Points on a hilly landscape, in no order, each with its height.
A ball rolls from a point to the lowest of its 2 nearest points, and stops where none of them is lower. Distance is the straight distance between rows; heights are no part of it.
z915 (h 589): [ -6 -41  -8  -1 -24   1  -9  -1  -6   6 -24   0  -2  -7  -9  13  -5 -11
  -5   8 -12  27   4  -3 -26   5  -8  23 -10   2   9  10 -20  12   5  13
   6   3   7   3 -29  12  -4]
z614 (h 423): [-10  23  15   8  23  -7   4   1   4  -1   9  14  10 -31  15  -3  -1   1
  -2  10   7   3  -6  -7   2  -7   8   0   3   0   1  -1  11  -7 -12  -5
  11 -23 -12   2 -22  -9  -6]
z661 (h 74): [ 17 -10   6  -3  13   3   4  16  11   2  -1  -3  13  18  17  -4 -12  -9
   1  30 -16  -8  16  -5  10  -1 -17  21  -4 -24   7  -3 -23   3 -51   2
  15   5  -1 -11  -4  -1  13]
z153 (h 370): [ 20 -17  -9  11 -14  32  -7  17 -17  22   0  13 -13  22  15   9 -27   8
  -1  -3   7  -6  16   0  26  -5 -10  16  -9 -16  13   2  -5   3   8   5
   8  10  -2  -9  17  22  -1]
z162 (h 525): [-23 -17   3 -21  -3 -14   7   6   1 -18  -3 -18  11 -13   1   2   2  -2
   0  -2   2 -12 -16  -2 -19  16 -13  -6 -14  -3  -9 -11  -1   7   0  12
   6 -24   5   3 -18  12   0]
z35 (h 390): [ -3  13   0  13 -16   7   0  11 -13  -4 -28  10  18 -14  -3   3   0  -5
 -13  29  -7  19  -7  -6   2   3  -8  -3  -2   6 -11 -11  11 -18  -3  -3
  19  -2 -12  -6  18 -35   1]
z485 (h 301): [ -4  13  11 -20   5 -14   5 -14  15 -19  10 -25   8   2 -36   5  31   9
  22  -2 -18  21  -3   9 -18 -13 -12 -34   8   9 -15  18  15   2 -15  -5
  -9   6  -3  13   0   1  -7]
z432 (h 231): [ -3   9  -1  11  -6   0  -7  -2  16   4   6 -28  -1   4 -19  -4  29   0
  11   1  -3  -4 -12  13   0  -8  15 -16  -8  -3  -7   1  13  -3  13 -16
  -4  -1  -5  14   3  -9  -7]
z220 (h 484): [  2  27  -3 -21 -18   2  -4  -6 -18   1  -2  35  -2   9   1  -3  -4  -7
 -28  15  10   2   7   1   0   6  10  10 -10  23   3  11  11 -12 -19  11
 -14 -11   8  -6  20 -16  13]
z738 (h 551): [ 14 -12  -9   3  -3  29   7   0 -25 -12 -18 -14   3  -4  12  -3  -1  20
  28 -12  -4 -14   0  -8  11   8   5  14 -12 -14 -12 -17  -4 -17  -7   5
  15  -5 -10  13  21   2   2]
z21 (h 586): [  1  16   9 -27 -10  -6   5  -2  13 -16  -2 -17  -1  11 -17  -2  -2   4
  -2 -10 -12 -14 -12   1 -10   0 -13 -23   6   9  -4 -15  -6  -5 -29  -1
   1   0 -10  -4  15   3  -6]
z546 (h 532): [ 16 -21 -21  24   0   5  -5  -2 -11   0 -25   0   3  10  -4   3  12   1
  16   7 -10  13  11   1   3   9   0  14  12 -10  -9  -4 -17  -2  14  -6
   2  32   1  11  24 -15  -1]
z664 (h 520): [  5   1   1   3  18  -6   2 -18 -11 -12   7   2  -6   3   6 -24   2 -11
   6 -11  -2   3  13  -7 -13  11  16  31  -2 -13  -2   5 -10   6  15   2
   3  10  21  23  -8  -4   8]
z58 (h 149): [ -8  13   4  19   2   6  -5   5  27  22  32 -23  -6  -6  -3  -5  19   3
  15   2   7   0  -6  25  13 -27  18 -18  21  -5   9  12  13  14  13 -26
  -2   6  -5  -3 -17   4  -4]
z548 (h 550): [-24 -18  15  -9   9 -21  -2   3  10  -7  24 -14  10 -20  16  -6   4  -8
   9  -7  20 -12 -17  -2 -12   4  -3   3 -12  -2  -3   2  10  22  16  12
  -3 -22  17   0 -38  14   1]
z269 (h 386): [  2 -15 -22  -2  -4  24  11   2 -17   9   9 -13 -14  18  -1  16   0  17
  28 -21  15   3   4  17  15   4  -9  -4  11  -5  -8  -2  17  13  22   7
  -9  14  -8  -5  23  13  12]
z595 (h 104): [-18  12  -7 -11  -5 -25  -5  -1  20   0   9   2   1   9 -18  -6  13   0
 -10  -3   6  10  -4  23  -7  -1   3 -19  11  22   0  17   8  16  21  -5
 -25   3  10  -6  -2   8   5]
z387 (h 568): [-17   1  20  11   9 -12  -2   6  10  -3  25  -4   3 -23  22 -16   8  -1
   7 -17  23  -6 -13   4  -1  -2  11   1   2  -3  -5  -1  15  16  32  -5
  -1 -18  16   7 -26  -5   5]
z84 (h 680): [-14   0   9   3  11 -25  -4  -6   2   9   9  36  -6   2   8  -9   9 -25
 -37   0  16   7  11  -1 -11   9  -1   7 -17  15   9   7   8   4  35   3
  -2 -23  21  -7 -16 -14   9]
z870 (h 367): [ -1  -9 -11   3  21  -7  17   7   4 -15 -18  -1  18 -19   8   9  -5  12
  13   9 -12  11   5  -3   2   7 -17   2  25  -8  -4 -19 -21   8 -23  -4
   9  11 -14  -5  -4  -5  -2]
z302 (h 496): [ 11  -7 -12   9  18  -2  -2  -4  -7   5   3   7  -4  13   4  -6  -4  -8
   7  -2   1  10  20   5   6   5   4  24   6 -19   3  13 -11  14  17  -2
  -3  21  16  12  -2   2   7]
z730 (h 227): [ -8  23   2  -5  24 -22  -5   3  28   4  28  -1   8   7 -12   1  15  -3
  -8  12   6 -13  -7   6   7 -11  -1 -32  -5   0   0   7  10   1  -8  -5
 -12 -14   0  -3 -10   9 -14]
z233 (h 98): [ -6  -4  27  -4 -20   9  -3  13  -9  17  15   5  -7 -11  17  11 -16  -6
  -6   4  16  -2 -11   0   1  -5  -9  11 -20  -4   5   0  18  16  -8   6
  10 -26 -12  -5 -27   5  -4]
z449 (h 352): [ -5   5 -10  -6  -8  28  -1  10  -2  12  22  -9  -8  12   8  15 -14  14
  11 -12  27 -16  -5  19  32 -10  -2 -13   2 -10  -5   0  29  12  13   5
  -7  -6  -8 -11  18  10  11]
z130 (h 460): [ 23  -6 -19 -14   8  -4  -6 -12  -8  13   3   7 -10  27 -13  10  -3 -11
  -4  -5  -1   1  14   2   3   8   2   9  -4  -1   9  15 -15  11   1  10
 -17  18  17   8   9  14  -4]
z380 (h 343): [  8  12  23  26  16  -4 -16  -5 -11  20   8  28  -8 -18  16  14  -7  -5
 -11   7   6   6  10 -18   8 -15  26  17 -17  -6  11  20   5 -11   1   1
   0 -18  -2  11 -27   2 -11]
z316 (h 409): [ 13  10  -3   4 -15  36  -2   3 -27   9   2  22 -15   6  16  -7 -24  11
   0  -9   6   2  13   2  18  -4   6  25   2  -7   8   7   5 -11   7   5
   7   7  -6   0  25  11   4]
z86 (h 495): [ -5 -12  -1 -35  10 -19   4  -4   3 -20  -5 -17   4  20  -9   4   7 -12
  -4  -8  -4 -22  -5  -3 -17  20 -18  -9 -23  -1 -11 -11 -11   2  -9  13
   2 -15  18   0   4  13   4]
z420 (h 639): [-21  17   0  -3  27 -29  12   0  21  -7   7  30   2  -8   8 -23  -1 -14
 -35   9  -1   0   6  -7 -11   5 -10  -9  16  17  12  -6  -4  -3   5  -5
  -3  -6   8 -16  -3 -13   4]
z479 (h 417): [-15   9   4  19  -6  -9 -11 -14  -8  -6  -6  37   1 -33   6   5  -4   9
 -24  -5  14  -4  -6 -13   2  -4  25  -6  -7  13   0  11   8 -12  17   6
 -18 -23  -2  -1 -24  -4  -3]
z477 (h 214): [  3  -6   7  -1  16  -4   7  26  31   6  35 -10  12  -2  10 -13   3  -8
  11  28 -10  -7   8   5   5 -17 -20  -4  11 -23  12   1 -16  19 -38  -7
   8  -1  -1 -20 -35  13  -1]
z264 (h 536): [ -9 -16 -11  -2 -22  -2 -10  -6  -5   7 -21   9   8   4 -21  15   6 -27
 -25  31 -14  17  -1 -14 -24   9 -13   5 -16  22   2  -3  -8 -19 -14   8
  14  -5  -2   0   6 -17 -18]
z603 (h 320): [ 11  14  10 -17   0  -2  13 -24   6 -19  -4 -24   0  -6 -31  12  20  21
  26 -23 -18  16  -6   5  -4  -7  -9 -37  24   8 -10  11  12  -3 -17  -9
 -19  16  -7   8  14   0   2]
z774 (h 438): [  7  -9 -10   7 -17  44   8 -10 -25   4   7  -1 -26   4   5 -10 -15  12
  17 -24   3   3   4  -7   3  -5  10  22   2 -10   5  -8   6 -11  21   5
   8  10 -10   5   9  10   7]
z473 (h 372): [ 11  -5   0 -14   5  13   4   2  -3  -1  11 -14 -10  26  13 -11 -13  -3
  10 -14   4 -25  -1  -2   9   5  -3  11 -18 -17   2  -9  -6  13 -12   2
   7  -1   4  -2   2  15  11]
z511 (h 59): [-11  17 -10 -18  17 -15   6 -10   3 -16  13  11  12  -9   0  20  -1  22
   9 -18  18  -9  -6  10  18   2  -1 -28  20  11 -17   7  17  12  -4   8
 -35  -7   1  -4   6   8   7]
z905 (h 170): [-12   9   7 -19 -13  10   4   2 -11  -1  10   3   3 -18  10  10 -22   7
   3  -7  16  -5 -15   5   4   0  -3  -2   1   3  -6   0  19  13 -12  15
  -4 -21 -11  -2 -11   5   1]
z638 (h 412): [ -2 -11 -15 -18 -15   9  12  -1 -15  -4  -8 -22  -1   5 -18  21  12  18
  25 -22   6  15  -6  17   3   7 -13 -16   4   7 -18   6  26   7  19   9
 -20   7  -4   2  23   3  11]
z866 (h 192): [  3  13   3  21   7  -3  -9   2  20  13  13 -13  -2  -3 -10  -4  15  -4
   4  14  -4  -3  -3  11   6 -18  16 -11   9 -10   7   5  -2   3   4 -21
   3   7  -7   7 -12  -2 -13]
z48 (h 510): [  9  -2 -13   4   2  16  -1 -21  -3   7  15 -18 -22   5 -10   2   4  12
  23 -34   4 -12  -6   0   7  -7  30  -4   7  -6  -1   9   6  -1  25   2
 -19  11  -3  17   1  17   0]
z329 (h 467): [  0  -1  21  22  20  -2  -5  19   4  -6  -4   4   8  -6  36 -10   1  -4
   2   8   1  -4   9 -11   7  -3  -4  17 -26 -21 -10 -16  -2 -17  -9  -6
  33 -29  11   0 -13 -20  12]
z414 (h 393): [ -1  29  16  22  33 -11   4   4   6  -1   3  23   1 -20  25 -15  -7  -3
 -20  13  -1   5  12 -11   6 -11   7   4  17  -4   8  -1  -3 -20  -1 -12
  15  -9   1  -4  -3 -21   4]
z87 (h 642): [ 15  -6 -14  11 -36  28 -13   1 -13  25 -11   1 -14  16 -13   4  -2 -10
  -3   7   2  11  -1   3  -2  -5   5  12  -6  -1   4   6   9 -12  16  -3
  -3  17   1   5  23 -14  -5]
z516 (h 168): [ 19   0   0   3  22  -4  -2  11   3  13  -1   5   8  11   9  14 -18  -5
 -12  36 -10  -5  17 -13  16  -7  -5  14  -5 -10  17  10 -15  -1 -36   5
   6   3  -2  -8  -2  11  -4]
z818 (h 171): [ -2   3  36  16  -9  -5 -11  24  10  13  12  15  -4 -12  25  -3 -11  -1
 -18   1  17 -12  -7  -1   8  -5  -9  -4 -13  -2  11 -13   5  -1  -3  -9
  16 -23  -8 -18 -27   5  -9]
z593 (h 530): [ 15  -4  -5   2 -18  35  -4   6  -8   6  -8 -24  -9  21   6  -3   3   0
  15   5  -4 -13  -3   0   6  -4   2  13 -20 -15  -5 -14   6 -16 -15  -4
  18  -1  -8   4  26 -12   9]
z526 (h 526): [ 16   2 -15  -3  -2  20   4 -21 -11   8  12  -1 -27  15 -15  11   2  25
  19 -40   6 -11   0   4  13 -13  16 -18  14   2   0   9   7  -8  12   5
 -32  17 -10   3  23  24   3]
z624 (h 566): [-21   8   5  -8   9 -13  15 -11  -6 -28  -3   5  13 -34   8 -12   1   9
  -8 -16   7 -18  -9 -17  -9  14  21  -5  -5   8  -9  -7   3 -15  21   7
 -11 -20   8  14  -8  -5   4]
z39 (h 466): [  4  -2   9   0 -23  25  -1 -10 -10  16  14  -4 -31   9  -1  -8 -10  -7
  -3 -15   5  -3  -3   0 -12  -5  16  18  -7   1  15   3   7   4  11   1
  -3  10  -5   1 -11   6   5]
z358 (h 334): [ -2  10  11  15   5  -9  -3 -12   2  -7  -2  -1   6  -2  -5 -25  12 -22
  -7  17 -13   8  -3 -16 -21   6  10  16   8   6  -3  -8 -12 -16 -16 -14
  18  15   2  10   6 -33  -5]
z671 (h 602): [  0  16  10 -13 -23  12   3   2  -2  -8 -12 -11   4   1  -6 -11  -4  -2
  -2   5 -10  -9 -15  -4 -10   7  -4  -4  -1  12  -5 -19   1 -16 -27  -5
  14  -1 -17  -4  17 -16  -3]
z784 (h 695): [-22 -17  10   1  -6 -21   0  -7  -8  -2  -6  19  -2 -21   2   0   6 -16
 -27   0   9  12   2  -6 -24  15   0   9 -19  13   4   6   8  -2  34  11
   5 -25  13   3 -26  -6   0]
z140 (h 641): [ -4 -10   5 -17 -33  -3 -14  -6   8   6  -9   2 -17   9 -19   0 -11 -16
 -31 -11 -10 -12 -15  -2 -28   2  -1  -8   0  25  23  -4 -29   4  -5   6
  -3   7   1 -13  -7  23 -17]
z123 (h 590): [-32  12   1  -9  19 -17  12  -8  -1 -21  -3  26  11 -26  15  -5   4   1
 -22   1  10 -14  -9 -15  -4   8   5  -9 -13  17  -9  -3  23 -15   7  10
 -11 -39   0  -6  -7 -15   8]
z830 (h 416): [ 24 -26 -20  -2  -9  19  -4   1 -12  24   2  -5 -18  29  -5  17 -10  -4
   8  -9   2  -7   4  -1  12  -6  -5   7 -15 -14  11   6  -9  14   3  11
 -10  16   1  -3   6  25  -1]
z179 (h 447): [ 10  16 -10 -17  15  -3  -1  -2 -12  -1 -11  23   5  18   5   4 -14   1
 -13   9   5  -9   8  -4  13  12   1   8 -13  11   3   2  -3 -14 -14  13
  -2  -7   4   1  25   3   2]
z584 (h 509): [  9 -19 -14  30  -1   9  -3   5   5   7 -15  -9  -5  -2   0   8  -2  12
  14  -2  -7  12   7   7   9  -8   4   4  21 -15   6  -1 -14   9  19 -13
   3  29  -8   2  -1   0  -3]
z502 (h 616): [-27  15  -1 -12  18 -19   8  -5  12  -7   5  40   3 -18  12  -4 -12  -4
 -32   4   9  -7  -1  -8  -7   2  -8 -13   4  19   7   1   6  -3  -8   7
 -11 -27   0 -20 -16  -1   1]
z623 (h 512): [ -2  12   4  -6 -15  -6  -8  -3  -5  14  -6  24   4  13  -8   3   5 -22
 -34  31   0   5   3 -10  -7   7   2   7 -15  26   7   4   8 -20 -18   5
   4 -10  -1  -6  20 -23  -6]
z37 (h 448): [ -7 -12 -18 -12   1 -20  10  -8 -10 -16 -34  -7  15  -5 -25  20  28   8
   9  -6 -12  29   1   4 -15  20 -10 -13  16  30 -15   2  -5  -1  21   1
 -20  20   6   1  24  -3   3]
z600 (h 261): [ -4  -5  11  34   8 -15  -7  25  26  10   4  11   6 -12  10  -8  -1  -3
 -13  24  -7  13  11  -1  -1 -17 -15  -7   9 -11  11  -6 -11   0   6 -16
  18   1  -1 -15 -23  -7 -11]
z59 (h 469): [  3 -20 -15   4   9 -12  13  -3 -13 -11 -24 -10   7  -5  -8  20  22  17
  21 -17  -6  11   2  10  -2  17  -3 -10  15  13 -13  -3 -10  10  23  -1
 -23  24  -2   6  19   8  -1]
z340 (h 583): [-11   9   3  11   3   4   1   7   0  -4  10   6   0 -10  17 -10  -9   5
   1 -17  17  -4  -1   9  12   0   8   2   9  -5  -5  -2   9  14  31  -5
  -1  -1   8   4  -2  -4   6]
z110 (h 546): [ 31  11  -7 -16   4   7  -1 -21 -16   1  -5   6 -14  17 -11   7  -1  16
   9 -24  -4 -15   3  -4   8  -2  10  -9   5   6   0   8  -7 -16 -18   9
 -22  14  -6   7  31  19  -7]
z379 (h 172): [  5   9   0  -1   4 -14  -8  16  32  18  27 -12   3  18 -16   5   0  -1
 -13  13   2 -22  -3  14  15 -18  -6 -36   4  -2  12   8   1  11  -6  -7
 -14   2  -4 -15  -5  23 -16]
z617 (h 661): [-18   7  -4 -12  17 -22   6  -5   5 -16   1  24   1   3   8 -16  -3 -10
 -25 -10  12  -6   5   2 -11  19  -2   4  -2  13   1  -8  -5   8  27   5
  -4  -9  24  -1   0  -7  13]
z146 (h 300): [-12  16   5  13  14 -18   2 -14  15 -17  -2  -6  14 -11 -17 -19  31 -15
  -6  16 -22   0 -10 -19 -21   2  13 -11   0  17  -7 -13  -4 -28  -3 -16
  10   2  -5   6   6 -29 -15]
z971 (h 268): [-13   9   9  13   3  -9   4   3  12 -16  -3 -18  13 -18  -8 -16  37  -3
  -1   6  -5  -6 -16  -2  -9   2  20 -13 -13   7 -10 -16   7 -15  24 -20
   2 -12   0  13   2 -26  -8]
z958 (h 569): [ 17  13  -7  -6  -1  28   7  -1 -14  -3 -11 -11  -2  -3   6   4  -9  23
  23 -11  -3  -9  -5   0  20  -1  10  -2  10  -3  -3 -11   0 -13 -17  -2
   7   5 -19   3  25   3   0]
z456 (h 614): [  0  33  -6  -8  17   5  12  -8 -12  -8  12   1   5 -11   4  -2   6   9
  19  -6   9   5   4  12  16   1  16  -1  22 -11 -16  10  17   4   4  -4
 -12   2   3  14  15 -14  13]
z184 (h 567): [ 15  26   1 -18   9  -1  10  -6  -3 -13  -6   0   4   3  -5   2  -5  18
   7 -13  -5 -10   1   3  11   6   2 -17  21   8  -4  -5  -4 -11 -27  -2
 -12  11 -11  -2  26   0   2]
z692 (h 246): [ 11  -6  -9   4  -4  -2 -12  19  10  20   2   1   1  21  -4  15 -14  -4
 -18   9  13 -17   0   7  24  -4  -9 -17 -14  -5  12   4  -1  15   9   1
  -5   0   2 -11   1  18  -8]
z748 (h 243): [ 17  15   9  15  31   8 -12   9   3  19  10   1   4  -8  22  18 -13   2
   2  27   1  -5   8  -6  30 -23  17  11  -3 -17  17  19  -2  -5 -28  -4
   8  -8  -2   6 -11  13  -6]
z265 (h 42): [-15  10  -1  -7 -17  -6   1  -3  20   6  15  -9 -10   4 -18  -3   0  12
   0 -14   3   3 -13  21  -1 -11   7 -26  21  18   8  13  11  17  10  -8
 -23  10  -9 -12  -8  14   1]
z270 (h 381): [  3   3  10  11  -1   2 -13 -13 -19   6  -6  31  -8 -22   8   7 -16   2
 -18  -5   9   1   3 -17  -2  -3  23  16 -18   7   6  15   3 -12  10  16
  -9 -18   2  13 -21   7 -10]
z626 (h 363): [ -3  23  11  17  -3   0  -1   3  -2  -6 -10   4  15  -7   1 -19   8 -15
 -15  26  -9   9  -4 -11  -3   2   6   1  19  10  -6 -10  -1 -26 -14 -17
  23  11  -2  -3  29 -44   3]
z910 (h 327): [ 11   2  -3  -5   4   4  11  -1   7 -10  -9 -21  11  -6  -7   2   3   7
  20  12 -27   6   0  -4  -2  -5  -7   0  19 -11   0 -11 -19  -3 -48  -8
  13  14 -21  -1  -2  -5  -7]
z357 (h 342): [ 15   5   2 -15 -15  -3   2 -27   2 -10 -13  -6  -8   4 -36   9  14  14
   7 -24 -16  15  -3   4 -13  -1  -3 -27  30  21  -1  15  -4  -9  -9  -4
 -30  34  -2  -2  23   3  -1]
z133 (h 296): [  9   2  10  31  21   6 -18  -2   3  14  13  -2   3 -23  20  14  -6   1
  15   1  10  -4   0  -8  22 -22  21   8  -7 -21   0   9   2  -2  -3  -4
  11 -16   3  15 -31   3 -11]
z488 (h 454): [ 10 -14 -14 -24  19 -11   6   6  -5 -10  -8  -3  11  32   1  12   3  -9
   4   6   0 -13  10   0   6  21 -25   2 -22  -9 -12 -10  -9   6 -23  12
   3  -5  12  -6  16   5   9]
z462 (h 555): [  0 -27 -13   8  -6  -3   0  -2  -1  -8 -20  -9   8  20  -3 -16  10  -9
   9   4 -13  16   6  -2 -12  17  -6  22  15   2  -9  -9 -22   2   2  -7
  10  36  13   5  24 -24  10]
z490 (h 410): [ 15  -2  -8 -17  15   8   3   3 -21  -7  -3   6   2  24  11  -1 -10   7
  10 -10   6 -20   6  -3  19  17  -8  12 -19  -6  -6  -6  -5  -1  -9  13
   4  -6   4   6  24  21   4]
z250 (h 290): [ -6   4   7 -14   2 -10   8   4  17 -16   8 -19  14   7  -9 -15  13 -10
   8  24 -26   1  -4  -3 -23   0 -19  -6   2  -2  -6 -16 -14  -5 -45  -6
  20   3  -9  -6  -3 -10 -11]
z499 (h 236): [ -6 -21  -2 -15 -11  -3   4   4   8 -11  -9 -13   5  13  -3  -7   1 -14
   3  15 -18   3  -3   1 -19  11 -21  12  -9  -9  -5 -14 -17  10 -29   4
  12   1  -1  -6  -9  -3   4]
z308 (h 487): [  4   8   2  10  -6  13  -6 -13   1  17  22  -8 -26  10  -3 -11   3  -6
   7 -15   8  -1   2  12  -1  -8  27  11   3  -7  10  16  11   9  26 -10
 -12  13   4   9  -9   4   7]
z25 (h 429): [ -2 -15  -7 -23 -18  -8   9  -7  -8 -13 -26 -28   6   7 -29  16  27  13
  20 -15  -8  27  -4  16 -16  11 -20 -18   8  22 -19   8  16   3  17   1
 -17  13   6   2  28   2  10]
z63 (h 627): [  7  -7 -11  14 -25  15  -9   2 -22   9 -21  14  -2  -4  -5   6  -4  -1
  -6   2   7  12   4  -1   1   4   6  13 -15  -3  -5   3  11 -10  27   6
   2   0   2  13  10 -11  -5]
z728 (h 96): [-12   7   9  -1  -9  -6  -1   3  30  17  33 -23  -9   8 -18 -11  10   4
   7  -3  -6   1 -12  19  -9 -25   5 -28  21  14  14  14   6  20   1 -14
  -9  10 -17 -14 -25  24 -11]
z612 (h 310): [  1   1  -8   1 -12  14  -9  18  -8  20  10  20   0   8  11  18 -28   8
 -10   2  28 -10   5  14  33  -4  -6  -5   0  -4   3  11  17  16  17  10
  -9  -5   2 -12  11  13   3]
z267 (h 324): [  9 -18   3 -11   1   4  -1   1   3   4   8 -11  -8  15   6   1 -14 -12
   1  -9  -4 -18  -6 -10  -1  -3  -6   9 -21 -17   9   2 -17  24 -18  10
   0  -3   4  -7 -28  27   3]
z149 (h 158): [  2 -16   8  -5   5   3   8  14  29  -4   8  -9   9   8  12 -15  -4  -9
  13  16 -21  -6   5   1  -1  -2 -20  10   4 -24   5  -9 -30  16 -44   0
  13   4  -5 -14 -27   4  11]
z577 (h 397): [  0 -20 -10  -8 -20   0  -3  -7   1   8  -9 -25 -10  13 -21   3   8  -4
  10  -5 -10  13  -6   9 -20   1  -3   5  -5   2   1   8   0  10   5   4
  -5   9   1   6  -4  11   1]
z434 (h 609): [  9 -40 -16  16 -31  10 -11   3 -14   6 -30   4  -4   1  -5   8 -10  -2
   0   1  -7  19   6  -4 -11   6  -8  22 -11  -5   2  -1 -12  -1  22   9
   8  12   6   7  -2  -2  -4]
z436 (h 371): [ 11  -3  -6 -13 -28   6   0 -11  -1   7  -6 -20 -15  17 -30   6   5  -1
   7  -9 -14  13  -6   5 -15  -6  -3  -9  11  10   1   6   3  -4  -9   0
 -11  22  -7   0  18   1  -5]
z317 (h 224): [ -7   4  24  19   4 -10  -4  34  28  12  23   6   2 -19  21 -16  -5  -1
  -8  10   8  -4   2   7   5 -16 -18 -13  16  -8  15 -11  -2  10   2 -17
  18  -7  -1 -22 -28   3  -9]
z616 (h 599): [ -5   9  -8   7  11  23  13   1 -13  -8  16  -3  -4  -7  18  -4   0  16
  25 -22  10   4  10  17  24   0   9   7  31 -11  -9  -1   9  16  29  -9
   0  14   2   6  18  -3  16]
z457 (h 563): [  6 -24 -16 -16 -17   3  -7 -10 -15   7 -20   7   1   6 -13  19  -3 -21
 -12  18 -11  20   5 -13 -25  12 -12  24 -15   8   5   5 -16  -2 -14  18
   4   1   9   9  -1  -2 -10]
z968 (h 406): [ -9 -16  -8   3   9  -8   9   4  -4 -14 -28   7  13 -19   4  14 -12   4
  -3  12  -8  12   1 -11  -5  10 -18   6   1  -3  -5 -14  -8   0  -5   5
  12  -5  -7   0  -9  -6  -5]
z396 (h 267): [  5  -6  15   2   5  -2  -5  11  22  14  30 -15  -3   9   4  -6   2 -16
   1   7  -1 -17  -8  -2   5 -14  -5  -4 -15 -14  15   4 -12  22 -22  -7
   4  -4  -4 -14 -37  23  -9]
z455 (h 488): [  9 -12 -20  15   1   5   4  -4  -9   7 -16  -7  -4  -8 -10  16   7  20
  20 -15  -3  17   2  12   7   4   9  -6  28   5  -2   6  -5  11  25  -6
 -18  36 -11   2  10  10  -2]
z493 (h 445): [ -7   6  18  16  12   3   1  16   9  -2   0  -2  14 -28  23  -3   5   5
   8  11   3  -3  -7  -5   6 -11  -3   1 -10 -11  -5 -18   5  -6 -16  -9
  29 -30  -6   1 -21 -15  -4]
z949 (h 511): [ 12  15   9   9  -8  16 -14  13  -6  12   2  -6  -2  17  13  -8   4 -11
  -5  18   6 -12   5   6  13  -1   7  11 -20 -13  -1  -1  11 -13  -4 -10
  19  -4   2   4  23 -17   6]
z339 (h 542): [ -4   0   2  -9  19 -10  13 -14 -12 -31  -7   4   5 -11   9 -22  -5   1
  -1 -17  -5  -9   7 -15 -14  23  10  19   0  -2  -5 -13 -16  -8  13   5
   5   0  14  17   3  -4   4]
z594 (h 620): [ -2  -1   6  -6 -30   0 -12  -4   0   0 -16   2  -8   6 -13  -8  -7 -10
 -22  -1  -6 -14 -14  -5 -16   9   1  -4  -6  19   7 -15 -14 -10  -9  -1
   5   6  -5  -4  10  -2 -13]
z221 (h 489): [  8   4  13   9   7  12  -6   8 -16  -9  -6   0   5   6  26 -18  -2   1
   6   1   6 -12   6  -7  10   8   6  23 -30 -16  -8 -11   3 -17   1   0
  28 -18   9  12  11 -11  11]
z565 (h 303): [  3  -8  11  21  -4  -5  -6  19   7   7  -3   7   0  -1  18  -5 -20  -3
  -8   7  -2   8  15   0   3  -6 -13  12   4 -17   8  -8 -12   6   1  -9
  18   7   6 -11 -12  -6   2]
z343 (h 425): [ -1 -35 -17   8 -26  19  -1 -12   3  14  -8 -46 -20  19 -22  -7  23   4
  24  -8  -9  13  -9  -2 -23 -12  17   8 -11   0  -2   5  10  -6  26   1
  -5  15  -4   6  -2   9  17]
z101 (h 134): [-23  12  -6 -23  14 -30   5 -11  14 -15  13   5   9  -9 -17  11   9  11
   4 -11   8  13  -7  14  -5  -2  -5 -26  25  18  -9  21  11  16   3   7
 -34  -5   8  -3 -11  14   4]
z182 (h 350): [  7   7   6  11  12  -8  -2  10  -5   5  -7  29   1   1  18  -3 -25  -3
 -26  11   5   5  21  -7   8  -2  -5  13   8  -3   9   1  -9  -6   2   2
  13   3   7  -8   5  -8   1]
z822 (h 418): [-12  -2   2  16  -8  -2   6  15 -13  -9 -29  19  13 -25   9   6 -16   3
 -16  11  -1  26   3  -7  -2   4 -19   3   2   3  -9 -14   6  -7  16   5
  19 -11  -5  -7   0 -26   3]
z716 (h 270): [  0  18   1 -13  22 -18   0 -15  15  -6  13 -11   7   6 -25  10  19   0
   8   3  -9   1  -3   0  -4  -8   1 -26  -4  -1  -9  11  11  -5 -17   1
 -15  -9  -4  12  -4   4 -12]
z718 (h 709): [ -9 -24   9  15   3 -20  -3  -6  -3  -6 -13  11   0 -11   7  -6   0 -15
 -19   0  -4   4  11 -19 -22  10  -3  17 -24  -1   3  -7  -9 -11  22   7
  15 -14  17   6 -23  -8   0]
z883 (h 143): [-17  13  -5 -17  -9   2  10  -7 -16 -22   1  14  12 -32   8   8 -16  20
   5 -19  15  -5 -15   2   9   7   6 -11  14  12 -16   2  16   7   3  14
 -22 -13  -3  -7  -5   1   8]

Call two points neighbours if one is among the 2 nearest of the other. Go from one point of each pair to the other, from neighbour to neighbour, staying as low as possible. Name the highest point that can't be avoided.
z265 / z511 => z101
z661 / z233 => z822
z233 / z511 => z905

For each start below, name the point where the ball stops.
z493 => z233
z340 => z661
z822 => z265
z87 => z661
z123 => z153
z110 => z153
z63 => z661
z546 => z379
z179 => z661
z577 => z379
z343 => z379
